Each scene shows the same named points in several views. A view is turned or mirrored, and shifted as a whole, has a little noise and may leave points out.
In the rows, zero is written as 128.

Scene 1
View 1
k910: [112 146 156  99 113 113 129 109  99 167 125 122 139 149 130 166 120 116
 116  85]
k586: [148 108 133  75 122 129 116 124 120 184 136 150 144 125 124 185 137 124
 100 121]
k5: [144 116 127  97 126 136 110 117 117 183 107 139 148 111 116 165 140 119
 103 134]
k231: [112 152 190 164  84  97 119  92  34 115  89 100 100 179 143 123  98 101
 153  76]
k891: [106 156 151 113 120 120 127 105 104 169 106 114 146 141 123 147 120 115
 119  91]
k67: [101 163 153 118 121 116 129 102 102 168 106 107 149 143 121 149 118 113
 122  89]
k668: [159 103 130 111 121 138 104 118 106 175  95 145 141 108 114 154 141 119
 106 148]
k611: [129 132 155 117 107 118 116 109  85 156 108 127 130 140 128 152 122 115
 123 106]
k988: [121 141 144 103 123 125 123 110 108 174 115 126 148 132 122 162 128 117
 111 104]
k756: [144 116 131 100 123 131 111 117 114 181 108 137 147 117 118 164 137 121
 106 131]
k598: [122 139 165 141 103 112 117 103  68 143  91 114 121 152 128 135 114 106
 134 100]
k801: [146 119 147 123 112 127 107 112  87 156  93 134 127 127 121 146 129 114
 120 128]
k368: [ 93 176 170 156 107 108 125  89  69 139  80  89 130 159 124 117 108 104
 141  79]
k962: [ 81 192 154 144 125 121 132  90 100 165  79  87 155 139 114 124 114 107
 131  82]
k445: [118 151 149 127 118 122 120 100  96 165  89 113 142 133 119 138 123 112
 124 108]
View 2
k368: [138 156 132 152  78 152  97 117 114 100 101  97 141 171 134  86 140 103
 121  92]
k67: [154 130 151 153 118 139 117 127  95 136 102 117 139 149 145 112 130  96
 129 105]
k586: [157 109 187 133 159 145 183 149  84 177 129 132 135 107 136 129 101 105
 148 130]
k668: [132 126 162 134 124 131 179 142  83 188 136 131 143 109 113 111  90 141
 140 113]
k988: [154 122 165 148 134 140 144 136  89 153 114 125 141 130 140 119 116 104
 138 116]
k598: [134 155 147 135  93 157 136 127 113 120 120 103 141 147 121  86 119 111
 134 103]
k891: [155 121 155 152 130 135 131 134  88 149 108 124 139 141 144 118 122 104
 131 108]
k5: [146 114 168 142 136 129 168 144  78 187 128 133 143 113 126 120  96 126
 140 115]
k231: [129 184 141 123  72 190 127 115 144  68 119  79 136 165 121  63 137  87
 135 107]
k801: [130 142 156 130 108 146 161 136  99 157 130 117 142 125 114  99 102 128
 137 111]
k962: [150 133 131 166  94 126  82 119  92 126  91 116 143 170 148 103 138 107
 113  88]
k756: [146 120 168 138 136 133 169 143  83 179 127 131 142 115 127 119  98 121
 140 118]
k910: [161 128 168 143 137 155 140 134 102 130 112 115 135 139 145 114 127  86
 139 117]
View 3
k756: [ 96 147 142 108 128 165 138 163 138 166  83 144 170 123 143 115 155 139
 116 135]
k67: [113 143 104 115  87 140 158 142 122 131  89 143 126 112 130  97 162 107
 135 116]
k231: [107  86  63  95  89 158 182  71 135  94 123 144 110 133  97 133 174  72
 122 120]
k598: [103 111  96 100 104 160 167 112 137 120 104 150 133 131 117 126 166  91
 121 130]
k801: [ 93 121 124  99 126 173 154 138 145 145  94 153 158 131 130 129 158 113
 112 143]
k668: [ 92 136 147 100 136 172 150 165 151 159  80 164 172 131 143 126 154 115
 110 153]
k5: [ 95 151 146 108 131 165 137 170 137 169  81 148 170 125 148 110 154 139
 115 136]
k586: [ 95 151 139 113 127 168 118 159 130 176  88 127 179 120 142 109 159 167
 113 118]
k368: [113 108  79 104  80 146 188 103 134  96 103 160 101 125 109 120 168  59
 131 130]
k891: [109 149 116 117  99 145 150 151 123 144  84 142 139 115 134  97 157 118
 130 117]
k445: [108 135 116 108 102 150 164 144 133 133  86 155 134 121 130 110 158  97
 127 133]
k910: [109 140 106 115  97 148 139 131 119 140  96 127 138 114 126 102 166 133
 130 103]
k962: [121 146 101 119  72 126 182 144 123 115  78 161  97 111 126  94 160  73
 143 126]
k611: [101 126 111 105 111 162 150 128 135 139  99 141 149 127 126 118 164 119
 120 125]
View 4
k368: [129 151  74 126 187 122 137 160 151 113 112  94 140 185 118 131 114 100
 155  80]
k598: [132 138 115 143 169 130 145 147 164 115 121  89 138 167 114 124 120 118
 142 102]
k988: [122 118 127 144 133 139 171 138 134 120 140  96 161 138 141 127 122  90
 113 122]
k611: [130 126 132 148 153 137 159 139 155 120 133  91 148 150 123 122 123 108
 125 114]
k962: [117 142  61 117 165 117 157 169 123 110 114 107 151 170 143 139 110  81
 139  89]
k445: [119 127 108 137 154 128 164 155 139 112 121 102 148 151 133 129 117 104
 127 110]
k668: [113  95 163 159 126 136 184 152 142 107 125 106 138 114 129 120 124 134
 103 143]
k5: [113  98 152 154 118 139 187 143 131 110 135 106 152 115 143 123 125 110
  98 140]
k801: [124 116 146 153 147 135 163 148 155 112 124  97 138 139 120 121 122 130
 121 123]
k586: [124 100 169 160 111 150 184 122 137 124 160  89 168 115 144 122 127  94
  95 144]
k231: [151 164  96 143 203 129 118 141 186 121 115  74 134 199  94 122 120 117
 166  78]
k756: [116 101 152 152 122 140 182 143 137 113 137 100 152 119 140 123 124 110
 101 140]
k910: [134 130 120 144 144 141 157 127 142 127 151  85 168 157 138 127 119  79
 122 111]
k891: [119 121 112 135 141 134 170 144 129 116 137 103 160 144 143 131 118  83
 118 112]
View 5
k67: [107 184  88 110 107 105 143 118 140 107  97 160 100 111 129 130 135 188
 134 138]
k756: [120 169  95 119 103 138 157 133 136 149  93 139  77  89  97 131 164 137
 114 155]
k891: [110 181  85 112 104 113 153 116 140 119  97 152  96 105 122 128 148 172
 124 141]
k962: [107 191  89 115 118 105 128 100 121  95 122 158 112 135 156 136 129 210
 141 116]
k368: [114 192 110 109 107 103 104 122 112  99 114 167 109 125 141 141 102 228
 166 126]
k988: [111 177  90 113 103 118 154 125 143 125  87 149  88  96 113 129 151 162
 122 150]
k611: [119 177 106 111  96 120 132 138 131 129  88 155  87  95 106 133 135 176
 139 154]
k668: [130 167 105 127  98 153 148 140 123 164 100 132  74  88  90 139 164 129
 118 154]
k598: [120 180 120 109  98 117 110 142 119 123  99 163  97 104 113 141 113 198
 159 148]
k586: [115 168  86 115  94 126 174 137 155 144  69 142  72  74  86 122 169 130
 106 167]
k801: [125 171 114 117  97 139 127 144 120 149  99 145  83  92  99 140 140 161
 139 153]
k445: [119 179  98 120 107 129 140 122 122 130 110 149  93 110 122 138 145 168
 131 137]
k231: [119 186 133  96  92 100  81 154 113 104  92 177 101 108 117 143  78 241
 187 151]
k5: [121 169  92 122 104 139 159 129 135 150  95 135  78  90  97 130 170 131
 110 154]
View 6
k598: [139  70 157 159 143 132 131 148  78 113 143 101 103 137 131 102 138 142
 107 141]
k988: [135 110 154 154 117 132 133 141  96 146 142 113 126 141 181 105 136 156
 122 112]
k910: [117 104 171 170 112 132 141 138  93 144 145 116 123 138 170  97 139 140
 112 122]
k756: [158 113 140 138 111 117 130 145  95 154 144 105 113 141 200 108 142 186
 121 107]
k67: [125 102 163 164 132 140 131 140  93 126 134 119 138 143 155 108 128 130
 120 115]
k668: [178 103 128 125 120 113 125 152  89 147 147  95  96 139 199 108 146 202
 124 112]
k801: [160  86 141 141 130 120 127 149  82 132 147  95  98 137 165 103 142 175
 114 127]
k445: [143  93 147 150 138 134 126 145  89 122 134 112 127 144 156 110 128 148
 121 117]
k368: [123  66 163 168 159 148 126 147  76  92 132 110 128 142 107 110 121 110
 113 140]
k611: [134  97 159 159 118 128 137 142  90 140 148 109 113 139 169 100 143 156
 112 123]
k586: [146 124 152 147  92 111 138 137 100 175 156 107 109 136 219  96 154 189
 116 106]
k962: [126  96 155 162 157 155 122 142  92 100 117 123 157 148 131 123 110 111
 127 111]
k891: [135 111 154 157 124 136 132 142  98 138 135 117 136 144 173 110 131 148
 122 110]

In a view up to two points have been moved. Name them for each view, in the order of its rows, or write -.
view 1 => k891
view 2 => k231
view 3 => k668, k368
view 4 => -
view 5 => k445
view 6 => k611

Scene 2
View 1
k66: [136 114 129 148 115 145 139 105  91 158 109 163 122 153 148 113  98 155
  97  89]
k249: [114 109 129 132 175 142 173 135  88 110 140 149 125 155 130 127 128 139
 136 119]
k700: [123 123 157 190 174 185 164 126  58 146 133 168  95 168 130 102 160 153
 138  76]
k118: [121 112 113 105 148 121 162 127 105 108 130 144 139 144 135 128  97 134
 117 129]
k479: [131  91  84  40 100  72 140 107 139 111 107 137 170 127 152 130  27 123
  79 159]
k523: [108 150  55 112 128  57 170 129 138 100 152 105 167 135 129 198  71 119
 110 139]
k742: [139 119 101 123  83 108 125  94 115 157 103 153 139 141 155 127  59 146
  73 101]
k693: [105 119  84  93 173  86 189 151 121  71 160 113 153 140 119 165  99 118
 139 159]
k432: [111 104 117 101 180 118 182 145 100  86 147 135 139 146 125 137 114 123
 141 146]
k420: [113 139  72 118 133  77 168 126 123 108 143 118 156 138 131 176  81 125
 109 132]
k869: [111 106 113 100 182 119 183 148 102  86 150 133 141 144 123 140 117 127
 144 146]
k53: [116 133  80 115 130  87 163 126 125 112 140 126 155 141 132 167  80 126
 109 131]
k161: [125 120 102 116 128 105 154 116 110 125 121 141 140 144 139 139  85 137
 107 121]
k204: [103 137 138 192 208 162 194 153  65 111 165 139 106 168 112 140 179 139
 167  91]
k662: [122  97 130 109 162 135 162 128  95 109 128 151 130 149 135 111 107 135
 125 126]
k587: [145  95 127 107  91 131 120  90 106 161  87 169 135 142 161  94  59 147
  70 106]
k389: [126 142  87 146 111  98 150 111 114 139 127 132 140 143 140 160  81 139
  96 108]
k819: [108 129 103 135 175 120 180 142  97 100 154 127 134 149 122 154 127 130
 139 124]
k391: [124 120 115 132 133 126 149 118 101 135 125 146 131 150 141 130  97 139
 105 108]
k911: [111 140 108 157 163 127 175 135  93 115 150 134 129 152 127 153 127 140
 133 108]
k747: [101 125  97 116 184 102 192 150 106  79 162 120 141 149 117 160 123 122
 145 144]
k798: [123 108  99  95 125 105 155 118 117 114 125 141 145 141 142 134  75 131
 103 132]
View 2
k53: [138 146  91 146  98 104 158 127 109 109 123  96  79 129 132 140 104  93
 112 151]
k911: [172 131 105 125 143 113 145 121 120 128 137 137  87 127 172 147 126 139
 129 160]
k66: [170 115 117 119 102 121 105 157 138 162 153 166 123 143 168 154 105  93
  97 110]
k742: [150 131 102 130  64 120 118 168 136 153 141 132 114 151 135 158  87  48
  81 105]
k420: [140 150  86 147 102 106 167 124 109 109 119  86  75 130 129 142 106  93
 111 158]
k432: [128 132 120 154 128  88 132  95  85 117 124 127  96 120 155 117 123 154
 124 151]
k204: [201 121 125 118 194 112 130 102 126 140 151 178  93 119 212 147 150 198
 146 177]
k869: [130 136 121 155 131  87 134  95  83 116 127 126  95 120 154 122 126 159
 127 154]
k249: [157 123 128 136 138  99 119 112 105 137 141 155 106 126 172 129 126 156
 120 144]
k700: [209  99 140 103 164 124  85 136 143 181 168 220 134 136 213 158 136 162
 117 124]
k389: [164 139  86 132  96 122 151 154 134 128 136 114  87 140 142 157 104  76
 103 141]
k587: [139 120 120 133  56 111  90 165 124 165 143 150 137 155 140 146  90  56
  70  81]
k798: [127 139 109 146  87 100 129 133 103 126 129 118 104 134 134 134 101  94
  98 122]
k479: [ 80 147 101 167  39  84 128 134  79 117 114  83 106 142  95 119  80  59
  79 104]
k118: [138 129 115 145 107  99 122 121  98 134 133 131 105 128 149 129 110 120
 107 131]
View 3
k662: [149 108 110 113 126 136 127 137 169 150 133 116  99 155 127 125  90 136
 113 141]
k869: [150 138 108 120 142 119 104 136 197 141 133 119 130 136 115 107  94 120
 106 120]
k432: [148 133 107 119 140 117 106 140 199 145 131 116 127 134 114 108  93 121
 104 121]
k700: [111 150 155 113 126 109 124 115  89 163 173 135  68 196 115 125 100 154
 159 163]
k118: [152 112  90 107 135 142 116 148 167 146 123 104 104 142 130 112  96 126
 116 139]
k204: [112 193 163 123 148  79  92 111 125 157 184 142 111 178  90 105 108 137
 148 137]
k747: [144 160 100 122 156 111  84 144 194 139 133 107 144 127 105  91 102 103
 105 114]
k479: [184  47  25  95 136 194 128 183 196 131  73  64 109 108 160 105  90 114
  88 140]
k53: [154 118  56 107 161 152  88 173 161 136 104  80 124 121 128  82 114 100
 116 134]
k249: [136 138 125 116 134 118 111 130 160 150 147 121 103 157 116 115  96 133
 127 138]
k523: [158 130  36 104 176 155  65 182 169 130  93  61 142 105 126  61 124  80
 107 118]
k587: [155  49  62  90 118 192 149 163 113 148 104  82  62 159 172 129  94 148
 128 173]
k819: [137 153 107 118 154 114  90 139 163 145 141 110 124 142 108  98 106 114
 124 128]
k161: [153 106  72 104 145 154 110 161 145 141 113  86 102 140 138  99 105 119
 123 145]
k798: [162  96  66 103 142 160 113 163 164 144 107  88 107 131 138 106  98 120
 113 143]
k389: [143 118  58  98 158 159  90 169 111 141 110  71  99 139 138  83 120 111
 139 149]
k911: [133 156 109 112 155 119  87 143 132 145 142 109 112 153 113  93 113 120
 134 136]
k420: [153 126  53 104 163 147  79 173 159 135 102  74 130 117 128  73 119  93
 116 128]
k693: [159 143  81 118 159 119  83 152 215 133 115  97 150 111 110  87 101  99
  96 110]
k391: [144 111  85 104 142 150 116 151 127 148 125  95  91 154 136 107 105 128
 132 149]
View 4
k798: [115 152 126 145 130 124 135 124 115 127  71 121 157 137 156 112 104 109
 147 116]
k523: [109 139 177 154 213 112 143 142 121 143  75  90 134 131 178  85  91 141
 171 133]
k587: [140 167 105 146  58 121 143 130  99  91  38 137 217 145 169 113 106 101
 134 110]
k66: [151 155  93 153  70  83 115 132 129 117  69 147 206 117 155 140  99 125
 146 126]
k662: [114 144  91 140 104 120 108 109 126 143  94 135 140 121 134 148 104 100
 142 112]
k161: [121 150 114 146 115 118 124 123 117 127  70 124 163 131 152 122 100 111
 145 116]
k479: [ 95 162 153 135 143 170 160 128  79  98  37 100 155 167 173  73 110  88
 135  96]
k391: [136 150 110 152 111  94 119 128 129 130  74 131 176 121 154 131  96 123
 152 126]
k420: [118 138 152 156 180 109 135 136 124 141  81 104 141 127 167 103  93 134
 164 129]
k742: [143 165 128 151  91 104 144 141 107  99  41 129 213 139 178 104  97 123
 145 120]
k869: [ 96 136 107 144 152 119 105 108 136 160 112 121 103 118 129 145 104 109
 154 120]
k911: [135 137 108 155 141  74 100 127 153 161 105 132 143 102 142 151  90 142
 165 139]
k747: [ 99 131 121 150 179 106 104 113 144 173 120 113  96 111 136 140  97 125
 165 127]
k389: [138 149 139 155 141  85 133 146 128 126  69 122 182 124 176 109  91 143
 164 134]
k700: [160 143  55 157  57  52  78 114 166 158 116 169 178  86 124 191  93 136
 154 139]
k118: [115 148 110 145 124 118 119 117 123 137  87 126 146 128 145 135 103 110
 149 116]
k249: [122 138  85 148 115  98  97 109 144 157 110 137 132 108 130 160 100 117
 152 123]
k819: [119 134 112 153 153  94 103 118 147 167 114 127 121 107 136 146  94 129
 164 133]
k693: [ 90 131 138 145 196 125 116 112 131 166 109 103  87 124 144 122  98 119
 161 119]
k53: [117 145 146 154 169 110 134 131 123 134  77 107 147 131 161 105  94 131
 161 129]

In a view up to two points have been moved. Name them for each view, in the order of its rows, or write -.
view 1 => -
view 2 => k700
view 3 => -
view 4 => k161

Scene 3
View 1
k545: [113 152 103 153 133 140  99 116 135 135 105 110 144 132 122 101 171 132
 115 137]
k867: [111 126  79 114 106 134  44 100 167 122  79 133 165 113  96 140 119  68
 127 103]
k18: [106 155  90 130 146 133  99 123 163 114 111 122 152  87 126 147 170  77
 117  98]
k92: [110 165 127 184 126 132 127 133 104 150 110 100 137 121 118  96 158 152
 117 148]
k115: [111 163 113 162 132 130 112 131 128 137 109 110 143 105 117 117 157 123
 118 128]
k983: [113 170 132 188 118 122 126 144  98 151 107 104 137 103 109 107 136 146
 123 146]
k608: [109 187 141 199 143 125 162 154  96 150 127  92 127  93 128 108 171 156
 116 146]
k650: [112 175 137 193 131 125 140 144  96 151 114  98 132 109 119 101 158 159
 117 148]
k963: [115 140 107 158 112 138  86 110 125 141  93 112 147 146 106  90 147 139
 120 145]
k404: [107 188 138 196 142 120 158 159  98 150 126  97 131  82 126 121 158 147
 120 139]
k398: [111 168 123 178 130 130 128 139 112 141 114 105 138 102 121 111 158 136
 119 137]
k109: [110 151 101 145 122 130  89 123 138 132  99 121 151  99 108 130 137  99
 122 117]
k335: [111 158 110 159 129 133 106 128 126 138 105 109 143 114 119 113 153 123
 120 132]
View 2
k867: [148 109  94 161 177 123 176 124 150  89 159 146 139 187 144 144 174 165
  74 115]
k18: [186 119  88 115 149 143 144 122 138  83 143 156 107 169 133 147 183 135
 123 141]
k983: [159 152 132 128 155 109 127 159 116 118 179  99 157 129  99  61 161 144
 181 169]
k545: [157 135 122 135 148 105 109 152 132 111 150 119 116 155 145 120 189 154
 149 164]
k109: [165 127 108 134 162 127 146 136 136  95 158 133 133 160 125 116 175 151
 127 143]
k963: [139 135 133 154 162  89 119 158 133 120 162 107 139 155 144 106 186 168
 139 160]
k335: [161 136 117 126 151 116 125 148 129 102 160 120 132 152 126 106 180 147
 150 160]
k404: [186 154 119  92 134 132 110 153 111 105 165 113 135 123  91  71 167 121
 205 178]
k398: [174 145 117 109 144 128 123 148 117 103 162 116 138 134 105  83 169 132
 179 170]
k608: [182 157 125  92 133 125  99 157 111 110 163 107 130 119  99  73 171 124
 211 188]
k115: [166 137 115 121 150 121 125 146 127 103 157 123 130 147 121 107 178 142
 156 160]
k92: [160 150 130 125 146 105 106 161 119 117 165 103 135 136 120  83 179 145
 181 177]
View 3
k398: [115 169 126 180 134 106 156  75 123 115 135 122 161  97 143 134 139 145
 120  96]
k115: [116 152 135 192 138 123 143  65 134 104 131 122 154 108 147 127 130 139
 131 111]
k963: [121 130 146 207 145 134 121  36 158  88 122 121 149 122 161 115 119 134
 147 122]
k983: [118 154 133 178 137  99 162  60 143 117 127 116 164 100 160 132 145 146
 129  82]
k867: [144  85 171 174 124 172  80  86 145  70 158 136 137 152 113 123 104 133
 109 165]
k18: [118 156 139 184 121 158 110 105  99  90 161 137 146 122  98 132 111 135
 105 159]
k109: [129 130 147 178 126 141 120  82 133  93 147 128 148 125 128 128 122 140
 114 132]
k92: [109 165 126 202 143 109 155  47 141 110 118 120 161  98 164 127 136 143
 141  94]
k335: [117 152 135 193 136 131 133  67 131 100 134 124 151 111 142 126 124 140
 131 120]
k404: [107 190 116 178 135  92 178  78 116 130 130 118 169  81 148 140 146 149
 120  78]
k608: [103 198 111 189 141  93 178  67 117 127 124 117 168  81 156 137 146 146
 131  79]
k650: [107 178 123 194 143  97 169  57 132 118 119 117 163  91 161 131 142 145
 135  82]
k545: [113 160 134 210 138 141 124  52 130  90 128 125 151 111 144 121 117 132
 140 132]
View 4
k867: [159 132 105  80  88 118 104 124 119 159 103 125 168 167 147 101 163 159
 123 111]
k404: [119 128 182 189 145 138 122 145 148 149 158 153 127  63  88 110 138 105
 137 144]
k650: [114 127 161 174 144 136 136 135 131 144 148 143 128  61  99 103 116  95
 129 142]
k398: [128 128 167 168 135 136 122 137 138 150 145 149 134  81  99 107 140 117
 133 139]
k18: [145 130 134 132  92 127 102 146 164 141 122 141 156 133 120 109 185 170
 138 102]
k115: [129 128 144 148 122 128 120 135 137 144 134 140 140  99 113 102 141 125
 131 126]
k983: [128 131 166 160 142 135 128 129 119 158 143 147 131  79 105 105 122  95
 127 149]
k963: [128 130 118 119 122 128 136 121 104 145 119 128 140 102 137  92 107 107
 113 124]
k335: [131 128 139 140 120 128 123 134 133 145 129 138 140 103 120 103 138 125
 126 126]
k608: [109 129 173 194 145 142 132 143 150 139 154 152 122  49  89 107 127  99
 134 139]
k92: [115 126 146 159 136 136 139 133 124 142 139 139 129  70 111  98 112  98
 124 135]
k545: [123 124 109 128 108 127 132 135 134 129 117 129 142 102 133  93 130 133
 122 105]
k109: [147 133 137 123 112 127 110 130 125 157 124 139 151 128 124 106 154 138
 129 127]
View 5
k398: [ 90 148 136 126 157 116  94 106  88 105 149 106  98 151  93 147 115  84
 145 114]
k650: [ 81 142 150 112 162 117  88 101  64  91 150  94  93 140  93 145  99  93
 148 125]
k92: [ 78 131 155 104 166 115  83  98  58 100 159  89  94 134  93 137  96 104
 139 125]
k545: [ 92 114 140 117 170 112  89  92  96 147 183 105 104 140  85 113 115 106
 105 113]
k867: [146 142 107 143 195 106 112  88 153 209 185 138 110 143 110  92 154  89
  66  99]
k983: [ 98 157 144 118 172 118  92 101  69 104 144 100  92 139 108 142 105  88
 141 120]
k109: [117 142 123 135 173 110 103  96 123 155 166 122 106 149 101 123 134  86
 107 107]
k608: [ 69 137 149 116 144 121  88 108  67  76 145  92  93 151  87 160 102  87
 162 121]
k335: [ 98 131 138 124 168 114  94  95  99 136 169 111 103 144  94 123 118  93
 115 115]
k404: [ 78 146 141 123 144 120  91 109  78  79 140  96  96 154  89 166 109  80
 163 119]
k18: [105 115 110 146 147 112 104  99 158 163 183 128 117 170  74 129 149  79
 106  96]
View 6
k404: [149 104 130 127 123 127 121 128 118 119 132  95 156 157 126  99  90 181
 125 149]
k18: [138 145  93 109 120  74  97 155 146 124 109 110 131 134 128 158 177 103
  80 129]
k398: [147 123 134 127 129 110 127 134 125 122 128 102 148 152 128 105 112 151
 117 145]
k109: [145 151 131 122 135  77 129 145 138 123 113 113 134 141 128 129 156 102
 104 134]
k115: [152 137 140 126 127 105 130 141 124 126 125 112 145 144 130 117 134 128
 103 143]
k545: [166 151 160 127 125 114 144 156 113 132 130 121 142 141 132 120 148 114
  88 147]
k335: [156 142 145 126 127 103 136 147 123 126 123 112 140 145 131 117 138 122
 101 143]
k867: [136 183 134 120 144  39 136 155 150 122  99 125 121 130 128 148 200  52
  93 121]
k92: [165 132 165 136 129 124 149 138 107 128 133 110 150 152 131  97 110 143
 115 151]
k963: [163 169 186 138 142  90 174 147 116 128 124 125 136 145 129 108 149  88
 111 141]
k983: [152 128 153 135 138 109 146 130 120 121 127 105 148 154 126  92 103 147
 132 145]
k650: [160 119 157 135 127 129 143 131 109 125 135 104 154 155 131  90  95 162
 123 152]

In a view up to two points have been moved. Name them for each view, in the order of its rows, or write -.
view 1 => k398
view 2 => k983
view 3 => k115
view 4 => k867, k545
view 5 => k92
view 6 => k18, k963
